Points on a hilly landscape, in no order, each with its height.
From any point a ball rolls to the lowest of the 2 points nearest to it. It stops when none of these is lower. Distance is the straight distance between rows; heights are no part of it.
j224 height 522: [-2, 7, 3, 11, 31, -14, 11, 16, 18, -12, 5, -3, 22, -8, 14, -11, 20, -6, 0, 8, 6, 21, 12, 0, 19, 7]
j871 height 415: [15, 6, -9, 10, -17, -4, 6, -10, 6, 4, -12, 0, -8, 0, 8, -6, -1, 3, -9, -3, -1, -16, -3, 4, -7, 4]
j297 height 615: [11, 2, 8, -17, 12, -9, -2, 1, 7, -24, 13, 4, 31, 14, -7, -7, 16, 3, 1, -8, 20, 7, -1, -7, 16, -13]
j514 height 523: [6, 3, -22, 20, -7, -6, 17, -3, 1, 7, -19, -8, -3, 2, 6, -7, 17, 1, 5, 3, -10, -3, 15, -3, 0, 8]
j229 height 537: [-9, 4, 10, 15, 31, 7, 12, 5, 17, -1, 15, -2, 13, -18, 17, -2, 15, -12, -7, 19, 5, 10, -10, 11, 3, -1]
j290 height 122: [-7, -8, 7, -12, -1, 5, 7, 1, -7, -1, 8, -5, 24, 10, -12, 15, -8, -7, -5, -9, 4, -17, -17, 2, -16, -18]
j44 height 174: [-2, -9, 6, -21, 11, -3, 2, 0, -13, -2, 5, -11, 20, 9, -16, 2, 5, -9, -13, -9, 1, -13, -13, -10, -13, -7]
j515 height 423: [8, 17, 8, 0, 0, -7, 8, 5, 8, -7, -5, -2, 6, -2, 16, 1, 3, 3, -5, -1, 13, 12, 14, -2, -1, 14]
j936 height 473: [-13, -11, 18, 1, 15, 4, 15, 5, 1, 6, 25, 0, 14, -7, 3, 22, -10, -21, -15, -9, 8, -19, -16, 19, 5, -5]
j926 height 637: [10, -4, 2, 11, -25, 0, -4, 4, -2, -10, -1, 5, 2, 24, -3, -4, 3, 8, 14, 2, -8, -12, -2, -12, 2, -2]
j7 height 289: [-9, -7, 0, 3, 18, -6, 6, 3, 1, 15, -4, -4, -3, -11, 7, -12, 11, -12, -18, 9, -20, -4, -2, -1, 6, 12]
j40 height 46: [2, 4, 18, -22, 2, 2, 1, 6, -6, -19, 2, -9, 30, 17, -9, 12, 3, 7, 5, -12, 16, 19, 2, -17, -13, -5]
j381 height 368: [-10, 10, -26, 5, 3, 7, 20, -11, -6, 9, -25, -21, -4, 5, -1, 1, 25, 11, 11, -4, 10, 7, 10, -3, -20, 6]
j234 height 511: [-9, 1, 7, 18, 33, 1, 3, 9, 20, -5, 14, 5, 7, -15, 16, -12, 14, -7, 1, 20, -2, 18, 1, 8, 25, 3]
j945 height 616: [-5, -24, 6, 13, -3, -11, -2, 23, -6, 0, 16, 9, 16, 12, 1, -10, 19, -9, 2, 12, -21, -17, -2, -12, 23, -3]
j760 height 219: [-17, -5, 11, -7, 5, 15, -13, 3, -10, 8, 4, 4, -21, -1, -3, 8, -22, 1, 4, 10, -23, 11, -1, -5, 0, 2]
j312 height 424: [-4, -10, 8, 1, 29, -10, 12, 3, 6, 3, 17, -6, 18, -4, 6, -10, 15, -15, -24, -6, 9, -19, -16, 10, 11, 2]
j55 height 349: [4, 6, -13, -8, 7, 1, 16, -16, 1, 11, -14, -11, 22, -14, -9, 5, 4, -4, -11, -12, 11, -4, -15, 6, -32, -16]
j154 height 352: [5, -9, -13, 14, -7, -7, -2, 4, 5, -5, -1, 13, -10, 3, 2, -16, 6, 6, 18, 8, -18, 13, 23, -7, 28, -1]
j364 height 541: [11, -7, -5, -5, -26, -14, -7, 6, -15, 10, -17, -3, -18, 8, 4, -7, -2, 9, -7, -12, -13, -3, 13, -5, 0, 28]
j579 height 284: [4, 16, -13, 0, 12, 4, -1, -9, 1, -8, -7, 5, -9, 0, -1, -8, 14, 2, 20, 3, 14, 25, 14, -3, 10, -8]
j588 height 474: [11, 5, -5, -23, -11, -9, -16, -7, 1, -6, 2, 3, -4, -3, -8, 7, -25, 9, -11, -19, 19, -9, -1, 14, -2, -5]
j847 height 620: [6, -24, -5, 21, -15, -13, 1, 12, 3, -1, 16, 14, 12, 8, 0, -17, 15, -1, 4, 10, -12, -27, -3, -5, 30, -8]
j833 height 663: [0, -11, 9, -6, -24, 1, -11, 3, -12, -3, 14, 6, -4, 17, -8, 13, -26, 3, 0, -10, 0, -28, -12, 4, -2, -7]
j396 height 578: [4, -17, -6, 14, -6, -14, 1, 0, 6, 7, 11, 8, 4, -2, 4, -20, 11, -5, -12, 5, -8, -27, -8, 5, 23, 0]
j469 height 695: [-5, -6, 22, -3, -6, -3, -3, 10, -1, -3, 19, 7, -7, 6, 15, 4, -16, 2, -11, -1, -2, -11, -1, 6, 14, 10]
j481 height 483: [-8, -18, 20, -9, -7, -7, -8, 21, -19, 5, 6, -4, 8, 15, 4, -2, 7, -8, -9, 3, -17, -10, -1, -18, 3, 17]
j480 height 336: [-10, 19, 2, 18, -10, 17, 14, 0, 2, 9, -13, -6, -17, -6, 16, 14, -8, 7, 12, 8, 4, 14, 8, 0, -22, 11]
j431 height 550: [11, -7, -10, 2, 6, -16, 0, 2, 3, -13, 1, -1, 16, 7, -8, -16, 20, -2, 1, 0, -6, 1, 12, -12, 21, -1]
j707 height 442: [9, 4, -3, -23, 9, -11, -16, -8, -2, -3, -2, 2, -15, -10, -3, -8, -6, 7, -17, -11, 5, 4, 7, 3, 14, 11]
j132 height 365: [12, 2, -14, 17, -16, 7, 1, -18, 12, 10, -8, 6, -20, -13, 6, -5, -7, 4, -3, 4, -4, -18, -11, 14, -5, -7]
j428 height 487: [19, -9, -21, 10, -29, -23, 4, 7, -8, 4, -14, 1, -13, 4, 7, -11, 4, 12, 1, -10, -13, -4, 26, -1, 10, 17]
j351 height 604: [3, -2, 13, 25, -22, 4, 19, 10, 10, -4, -4, -2, 16, 17, 16, 1, 7, -3, 6, 11, -10, -18, -2, -9, -8, 2]
j649 height 603: [12, 3, 10, 10, -26, -7, 13, 0, 9, -3, 7, 0, 6, 6, 18, 3, -10, 1, -14, -8, 13, -33, -6, 12, -7, 3]
j993 height 605: [-2, -5, 0, -8, -5, -7, 0, 6, -19, 5, -20, -23, -1, 11, -5, 1, 14, 3, -6, -11, -5, 10, 17, -18, -7, 26]
j357 height 453: [9, 15, -1, -20, -12, -6, -7, -1, -1, -3, -8, -2, -2, -8, -1, 15, -24, 8, -7, -17, 21, 4, 6, 12, -18, 4]
j646 height 501: [14, 1, -16, -21, 6, -19, -14, -8, -9, -2, -14, -2, -15, -3, -9, -14, 9, 9, -9, -17, 2, 9, 19, -2, 21, 16]
j298 height 221: [-15, -12, 12, -20, 12, 5, -3, 7, -19, 4, -1, -18, 11, 8, -19, 10, -1, -10, -11, -4, -9, -3, -9, -19, -21, 2]
j46 height 437: [2, 14, -7, -10, -8, 0, 0, -5, -4, 8, -19, -8, -19, -15, 3, 14, -18, 8, -8, -13, 10, 2, 5, 7, -23, 12]
j81 height 644: [14, -8, 4, -14, -14, -17, -9, 4, -15, -6, -9, -14, 11, 19, -10, -5, 12, 0, -10, -16, 1, -9, 2, -17, -6, 12]
j26 height 621: [5, -9, 12, 19, -31, 2, 5, 12, -4, -4, 3, 3, 9, 26, 7, 1, 2, 0, 9, 6, -12, -27, -8, -13, -6, -1]
j932 height 90: [-3, 6, 6, -26, 0, -1, -1, 3, -7, -7, -3, -8, 24, 3, -12, 17, -13, 5, -1, -17, 19, 14, -1, -1, -24, -5]
j604 height 495: [6, 3, 1, -16, -8, 1, -19, -4, 2, -14, 10, 10, -4, 5, -12, 5, -21, 11, 7, -10, 16, 3, 0, 5, 5, -14]
j674 height 472: [13, -3, -10, 14, -16, -13, 10, 0, 1, 3, -13, -5, 7, 7, 3, -10, 13, -5, -4, 0, -9, -17, 3, -8, -4, 5]
j421 height 334: [-8, 9, 4, -7, 11, 10, -7, 3, 6, 1, 15, 9, 17, -25, -6, 15, -15, -10, 4, 7, 20, 10, -7, 35, -4, -14]
j907 height 672: [-9, 7, -6, -1, -2, 16, -16, -3, 7, 1, 2, 11, -6, -11, -11, 16, -26, -3, 18, 6, 6, 11, -8, 21, -8, -20]
j272 height 622: [14, -5, 10, -12, -7, -20, -2, 8, -3, -18, 7, -4, 23, 20, -1, -6, 10, 1, -11, -14, 10, -14, 3, -8, 11, 7]
j241 height 591: [3, -13, -4, 13, 10, -3, 3, 7, 6, -14, 9, 5, 23, 15, -12, -13, 24, -5, 13, 15, -15, -1, 3, -16, 22, -17]
j642 height 656: [-4, 3, -3, 8, 15, 19, -5, -11, 11, -1, 13, 10, -1, -15, -4, 1, -2, -7, 10, 17, 3, 11, -11, 11, 0, -25]
j656 height 623: [10, 4, 12, 10, -17, -15, 14, 9, 13, -6, 1, -2, 11, 6, 25, -5, -1, 0, -14, -5, 6, -20, 5, 6, 2, 18]
j256 height 409: [-6, -12, 1, 12, 1, 2, -8, 3, 8, 1, 9, 17, -8, 2, 2, -17, 3, 1, 8, 19, -21, 7, 5, -3, 32, -3]
j147 height 294: [13, 6, -19, 7, 0, 5, -7, -21, 14, 3, -2, 9, -16, -17, -3, -11, 2, 4, 1, 3, 7, -4, -6, 11, 7, -13]
j121 height 267: [-19, -4, -4, -3, 18, 18, -4, -7, -7, 11, -4, -6, -10, -5, -18, 10, -6, -7, 6, 10, -20, 9, -14, -6, -15, -14]
j751 height 573: [1, -7, 10, -10, -17, -8, -8, 7, -12, 12, -5, 2, -20, 0, 10, -4, -14, 3, -16, -5, -15, -10, 1, -1, -2, 22]
j538 height 298: [-4, 14, 0, -6, 14, 6, -6, -1, 6, 5, 3, 4, -7, -33, 2, 9, -15, -6, -5, 8, 12, 13, 1, 24, -9, -2]
j965 height 249: [-3, 10, 12, 6, 4, 4, -1, 5, 11, 2, 12, 4, -10, -26, 22, 9, -18, -1, -10, 9, 10, 3, -1, 24, -3, 9]
j423 height 128: [-6, 10, -10, -13, 18, 11, -12, -10, -5, -1, -3, 6, -16, -12, -16, 4, -7, 2, 17, -1, 7, 25, 3, 3, -4, -15]
j202 height 190: [-5, -7, 3, -9, 7, -2, -2, -5, -5, 10, 5, -3, -4, -7, -3, -1, -7, -9, -20, -1, -9, -20, -12, 6, -4, -1]
j964 height 542: [8, 3, -9, 3, -16, 3, -18, -11, 3, -8, -4, 15, -26, 10, -4, -10, -9, 14, 21, -2, 1, 9, 6, -5, 16, -5]
j533 height 531: [3, -12, 4, 22, -6, -1, 9, -4, 14, 6, 17, 5, -1, -6, 17, -9, 3, -7, -13, 6, -1, -28, -14, 17, 14, 2]
j769 height 296: [-4, -2, -11, 0, 12, 14, -4, -13, -3, -2, -2, 3, -3, 6, -22, -1, 6, -1, 17, 6, -9, 8, -14, -10, -6, -22]
j654 height 191: [-6, -1, 14, 0, 1, 15, 0, 6, 1, -13, 6, 1, 10, 19, -6, 7, 1, 2, 18, 10, -7, 10, -5, -16, -3, -12]
j735 height 568: [-2, 6, 9, 20, 6, 4, 18, 4, 16, -1, 2, -3, 13, -3, 19, -1, 10, -8, -3, 16, -1, 0, -1, 3, -2, 1]
j454 height 283: [9, -2, -2, 6, -19, 0, 11, -6, -1, 3, -6, -7, 14, 13, -6, 0, 5, -4, -3, -5, 0, -28, -18, -5, -26, -11]
j420 height 567: [11, 5, -5, 13, -29, 3, -9, -8, 8, 1, -6, 14, -27, 5, 9, -6, -16, 15, 10, -1, -4, -5, 4, 4, 5, 4]
j651 height 387: [-3, 6, -4, -12, 20, 1, -6, -6, -2, 5, -6, 0, -15, -11, 0, -5, 3, 0, -9, 1, -6, 15, 8, -2, 9, 9]
j266 height 481: [10, 18, 13, -4, -2, -3, -7, 4, 12, -21, 14, 15, 4, -7, 8, -4, -7, 7, 8, 2, 30, 14, 10, 11, 10, -6]
j410 height 378: [12, 14, -13, 9, -16, -2, 6, -6, 3, -7, -15, -1, -10, 14, 5, -2, 7, 13, 21, -5, 9, 11, 15, -2, -1, 4]
j531 height 400: [0, 18, -18, 2, -3, 7, 16, -12, -2, 9, -21, -11, -7, -8, -1, 9, 6, 11, 9, -8, 16, 9, 1, 4, -29, -1]
j898 height 684: [-14, -1, 25, -2, -6, 8, -4, 13, 1, -4, 25, 10, -4, -1, 12, 24, -29, -2, -2, 0, 4, -7, -3, 17, 11, 1]
j113 height 420: [-3, 11, -8, 3, 3, 10, 10, -10, 3, 14, -13, -8, -10, -18, 3, 10, -5, 0, -6, 1, 1, 2, -4, 7, -23, 1]
j164 height 89: [-11, 2, 2, -4, -3, 8, 7, 0, 4, 12, 0, -6, 17, -13, 2, 22, -20, -13, -10, -2, 7, -11, -13, 24, -23, -6]
j380 height 431: [7, -5, -29, -6, 8, -8, -9, -14, -11, 9, -18, -1, -17, -2, -18, -16, 20, 3, 0, -6, -10, -2, 4, -6, 11, 1]
j253 height 353: [1, 13, 1, -2, -16, 7, -1, -2, 1, -10, -6, 1, -3, 8, -7, 17, -16, 11, 23, -11, 13, 16, -1, -1, -25, -6]
j896 height 319: [14, 8, -10, 2, -6, -5, 20, -13, 6, 2, -12, -10, 21, 2, 0, -4, 14, -2, -10, -10, 13, -12, -10, -2, -23, -9]
j19 height 502: [5, -13, 1, 15, -5, 6, 6, -14, 13, 2, 26, 8, 0, -10, 5, 5, -7, -6, -10, -2, 15, -29, -19, 23, 15, -11]
j992 height 432: [20, 3, -19, 17, -27, -15, 8, 1, 2, -8, -15, -1, -6, 12, 9, -6, 5, 14, 15, -9, -1, 2, 27, -2, 8, 10]
j969 height 173: [-7, 16, 3, -17, 13, 7, -10, 4, -7, -3, -1, 2, -6, -12, -10, 13, -14, 1, 13, -1, 15, 31, 10, 3, -11, -3]
j558 height 176: [-14, -5, 12, -11, -4, 10, -11, 6, -15, -1, -3, -7, -10, 12, -12, 15, -17, 5, 8, -3, -12, 9, -3, -14, -16, 7]
j710 height 295: [3, -1, -8, 24, -10, 6, 2, 2, 8, -13, -5, 11, -4, 16, 1, -7, 8, 5, 33, 12, -12, 12, 15, -12, 17, -12]
j461 height 507: [21, 18, -5, 9, -3, -10, -3, -6, 22, -17, 6, 16, 4, -14, 8, -17, 7, 7, 10, 4, 33, 12, 11, 12, 19, -8]
j126 height 146: [-15, -7, 1, -7, -5, 8, -4, -1, -12, 2, -9, -11, 0, 11, -23, 20, -12, 1, 11, -7, -8, 3, -14, -11, -30, -4]
j786 height 469: [-2, -7, -7, 10, 22, -6, -2, -3, 14, -1, 8, 7, 2, -9, 1, -20, 15, -6, -4, 13, -10, 6, 1, 2, 29, -3]
j393 height 252: [4, -6, -7, -6, -6, -2, 4, -8, -6, 11, -8, -11, 3, -1, -10, 2, -3, -9, -14, -9, -4, -29, -18, 0, -26, -7]
j884 height 645: [-6, 11, 2, -1, 29, 14, 3, -6, 7, -5, 10, 5, 13, -15, -5, -2, 12, -8, 11, 15, 9, 27, -5, 3, -1, -20]
j280 height 121: [-2, -2, -2, -17, -6, 0, 3, -6, -9, -1, -13, -14, 20, 9, -22, 16, -7, 4, 1, -21, 8, 1, -12, -7, -35, -7]
j274 height 485: [-3, -9, 2, -7, 7, 1, 2, -6, 3, 0, 23, 5, 11, -8, -8, 15, -12, -9, -13, -11, 16, -19, -16, 22, 12, -15]
j36 height 557: [0, -28, 6, -3, -16, -17, -15, 27, -18, 4, 14, 7, 11, 17, 2, -7, 17, -6, -3, 0, -19, -14, 2, -17, 17, 7]
j623 height 367: [8, 11, -16, -16, 5, -3, 1, -13, -1, 4, -9, -1, 23, -15, -15, 6, -4, 3, -1, -18, 20, 7, -11, 14, -24, -21]
j95 height 482: [6, 9, -1, 9, 12, -20, 13, 10, 14, -9, -3, -5, 15, -6, 16, -9, 14, -2, -7, 0, 6, 10, 17, 1, 13, 15]
j668 height 694: [-3, -14, -9, 4, 2, 9, -14, -16, 3, 12, 9, 13, -21, -12, -9, -13, -6, 0, -2, 13, -14, -13, -15, 6, 17, -13]
j251 height 680: [-3, -13, -1, -2, -7, 8, -17, -12, 1, 3, 20, 14, -16, -3, -11, -2, -20, 5, 2, 5, -1, -17, -13, 8, 20, -18]
j237 height 517: [5, -3, 8, -12, -16, 3, -25, -3, 0, -12, 11, 17, -20, 10, -4, -7, -23, 15, 10, -4, 3, 4, 5, -4, 22, -4]
j935 height 712: [-6, -15, -14, 5, 5, 7, -12, -7, -8, 20, -4, 13, -25, -7, -10, -17, 7, -2, 0, 15, -31, -1, -8, -4, 15, -3]
j743 height 454: [4, 16, 9, -11, 17, -7, -11, 5, 6, -16, 9, 11, -4, -9, 6, -7, 1, 2, 5, 2, 18, 28, 16, 2, 18, 5]
j601 height 293: [6, 3, -4, 10, 17, -12, 4, 0, 20, 1, 6, 0, 1, -20, 19, -15, 8, -3, -20, 2, 9, -3, -4, 19, 15, 11]
j787 height 215: [-12, 16, 4, -16, 15, 12, -3, 3, -13, -6, -5, -8, -6, 1, -5, 11, 2, 6, 19, -3, 16, 39, 17, -10, -11, 3]
j797 height 597: [13, 1, 5, -15, 1, -15, -10, 0, 5, -19, 11, 5, 10, 11, -4, -8, 4, 7, -6, -9, 14, -2, 4, -4, 22, 1]
j223 height 646: [4, -9, 11, 17, -3, -22, 19, 17, 11, -2, 10, -4, 20, 7, 23, -11, 10, -10, -15, -7, 3, -29, -1, 7, 11, 14]
j330 height 203: [3, 11, -20, 2, 11, 10, -5, -18, 2, 3, -9, 7, -21, -10, -8, -6, 7, 3, 14, 3, 5, 14, 0, 3, 4, -14]
j991 height 301: [-10, 9, -1, 5, 0, 9, 4, -2, -5, 15, -14, -3, -27, -7, 13, 3, -6, 6, 1, 5, -13, 11, 10, 0, -5, 18]
j543 height 707: [-10, -15, 16, -4, 4, -3, -2, 5, -4, 10, 25, 9, -13, -9, 7, 9, -22, -5, -20, -10, 1, -21, -10, 19, 20, 7]
j295 height 161: [1, 5, 8, 8, 4, -4, -4, 2, 16, 0, 11, 10, -12, -17, 23, -9, -8, 4, -10, 8, 5, 3, 1, 17, 17, 12]
j82 height 132: [-13, -3, 8, -12, 1, 3, 0, 3, -4, 9, 2, -9, 2, -6, -1, 16, -22, -10, -14, -2, -3, -13, -8, 9, -17, 1]
j508 height 678: [-14, 3, 12, -4, -6, 13, -7, 7, 2, -2, 12, 5, 4, 1, 0, 25, -30, -3, 8, 4, 3, -1, -6, 16, -5, -10]
j466 height 260: [-16, -6, 8, 2, 4, 10, -2, 5, -4, 20, -4, 7, -27, -7, 11, -4, -9, -1, -5, 16, -31, 10, 2, -2, 6, 15]
j373 height 624: [4, 7, 2, -11, 19, 3, 2, -2, 4, -19, 4, 3, 28, 11, -12, -6, 21, 0, 13, 1, 13, 22, 1, -15, 6, -19]
j120 height 357: [-14, -10, 10, 15, 1, -2, 13, 14, -1, 17, -5, -5, 2, -3, 18, -8, 8, -12, -12, 14, -27, -6, 5, -8, -2, 20]
j790 height 569: [4, 1, -18, 1, -3, -12, 12, -2, -12, 12, -26, -19, -5, -1, 4, -5, 18, 3, -8, -9, -5, -2, 21, -5, -4, 24]
j507 height 425: [-4, 11, 2, -11, 22, 2, -16, -3, 3, -1, 4, 12, -21, -19, 5, -7, -5, 1, 2, 7, 5, 27, 12, 5, 20, 3]
j374 height 379: [4, 16, 19, 2, -10, 3, 9, 11, 6, -15, -3, -4, 14, 11, 13, 9, 1, 8, 8, 1, 16, 17, 13, -11, -10, 9]
j215 height 247: [-4, -9, -25, 5, 18, -12, 15, 2, -13, 11, -17, -20, 6, -5, -7, -10, 31, -8, -3, 3, -19, 5, 19, -13, 3, 10]
j685 height 455: [-11, -13, 20, 9, 20, 1, 16, 9, 2, 3, 24, -2, 14, 0, 10, 3, 8, -17, -14, 1, 1, -21, -16, 6, 11, -2]
j405 height 335: [7, 20, -5, 1, -4, 6, 1, -5, 0, -11, -6, 5, -5, 3, -1, 2, 1, 10, 26, -3, 21, 24, 8, -1, -10, -10]
j301 height 633: [-8, 3, 7, -12, 26, 8, 5, -1, -1, -7, 7, -5, 22, 4, -10, 2, 14, -6, 1, 6, 2, 17, -6, -13, -5, -15]
j931 height 280: [-15, -16, 3, -15, 10, 4, -17, 5, -22, 16, 2, -1, -14, -1, -13, -2, -3, -8, -11, 6, -28, -6, -13, -12, -4, 4]
j619 height 419: [-10, -11, 18, 8, -7, -2, 6, 21, -6, 3, -2, -6, 10, 12, 11, 0, 6, -6, -3, 10, -20, -2, 10, -19, 0, 21]
j597 height 242: [-6, 2, 7, 14, 1, 17, -1, 4, 5, -14, 0, 7, 1, 21, -2, 1, 9, 3, 35, 16, -11, 21, 5, -19, 8, -13]
j989 height 328: [-4, 7, -17, 8, 10, 12, 13, -15, -1, 5, -14, -8, -1, 6, -11, 1, 19, 2, 17, 2, -1, 11, -5, -9, -16, -11]
j589 height 583: [2, 8, 7, 11, -23, 9, -3, -1, 6, 0, 0, 8, -20, 2, 13, 9, -26, 9, 7, 2, -4, -4, -2, 7, -10, 1]
j409 height 341: [4, -14, -28, -2, 5, -17, -1, 1, -23, 13, -17, -13, -1, 0, -16, -12, 30, -5, -2, -5, -20, -3, 11, -16, 3, 8]
j682 height 653: [9, -9, -2, 4, -29, -2, -10, -2, -8, 1, -1, 4, -10, 18, -9, -2, -7, 7, 4, -6, -7, -25, -14, -7, -10, -4]
j5 height 496: [5, -4, -10, -2, 3, -3, -9, -4, -6, -4, -6, 1, -5, 10, -12, -11, 11, 1, 6, 1, -12, 4, 3, -12, 12, -1]
j367 height 345: [-10, -5, -5, -7, 24, -1, -6, -6, -1, 19, -4, 5, -22, -22, 2, -13, 6, -5, -18, 8, -21, 6, -2, 4, 14, 10]
j187 height 377: [4, -1, 2, 10, 26, -15, 14, 5, 19, -4, 9, -6, 21, -8, 14, -14, 19, -9, -19, 0, 12, -7, -8, 13, 14, 4]
j512 height 241: [-13, -6, -5, -14, 21, 7, -5, -7, -11, 16, -6, -7, -12, -15, -13, 5, -6, -10, -15, 3, -18, -5, -11, -1, -11, -3]
j399 height 592: [6, 8, 13, 7, -26, 2, 5, 4, 8, -3, 5, 3, -5, 4, 22, 10, -24, 6, -5, -3, 7, -16, 0, 10, -10, 7]
j625 height 110: [-2, -1, -17, -7, 20, -8, 9, -1, -12, -1, -15, -21, 12, 6, -11, -5, 30, -3, 1, -3, -4, 17, 21, -15, 6, 10]
j457 height 261: [-16, 2, 13, -11, 10, 14, -1, 5, -14, -6, -7, -16, 1, 12, -9, 14, 4, 5, 11, -2, 2, 31, 11, -22, -12, 10]
j213 height 539: [24, 24, -16, 9, -8, -11, 7, -11, 15, -9, -8, 8, 5, -9, 7, -11, 15, 6, 5, -5, 29, 9, 12, 11, 4, -3]
j688 height 268: [-17, -6, 10, -15, 18, 7, -1, 4, -17, 3, -9, -18, 5, 8, -13, 6, 11, -4, -5, 0, -10, 15, 4, -25, -10, 13]
j107 height 154: [-7, -6, 10, 1, -9, 14, 2, 3, -2, -8, 10, 2, 14, 19, -11, 16, -12, 1, 14, 1, -2, -9, -17, -4, -15, -21]
j662 height 590: [-1, -9, -1, 1, -20, -1, -6, 1, -14, 21, -12, -1, -24, -2, 3, -3, -9, 1, -11, -2, -21, -21, -10, -4, -18, 14]
j476 height 625: [5, -2, 10, -16, -9, -9, 2, 2, -15, -1, -17, -24, 10, 11, -6, 5, 7, 1, -16, -19, 7, -1, 8, -17, -20, 22]
j557 height 666: [-6, 0, -15, 1, 11, 18, -17, -15, 8, 7, 2, 9, -18, -26, -11, 6, -16, -5, 8, 10, 0, 7, -10, 20, -1, -20]
j994 height 354: [-4, 22, 13, 6, -15, 11, 12, 8, 1, -3, -8, -5, 1, -3, 13, 17, -12, 10, 9, 0, 21, 18, 14, -3, -27, 12]
j686 height 588: [-1, 9, 11, 21, -14, 15, 17, 3, 11, -5, 0, -2, 11, 9, 13, 10, -2, 1, 9, 13, 1, -2, -4, -5, -16, -6]
j972 height 670: [-3, -9, 0, -5, -18, 7, -22, -4, -7, -1, 9, 11, -18, 8, -15, 8, -30, 8, 6, -3, -7, -16, -12, 5, 3, -12]

Call two points neighbours if one is among the 2 nearest of the other. Go from one point of each pair to the other, from neighbour to neighbour, staying as low as possible. Name the highest point that can't be avoided.
j290, j295 -> j847
j290, j423 -> j688
j7, j40 -> j213
j625, j7 -> j646

For each start below, name the point where the ball stops.
j224 -> j40
j847 -> j295
j786 -> j290
j898 -> j797
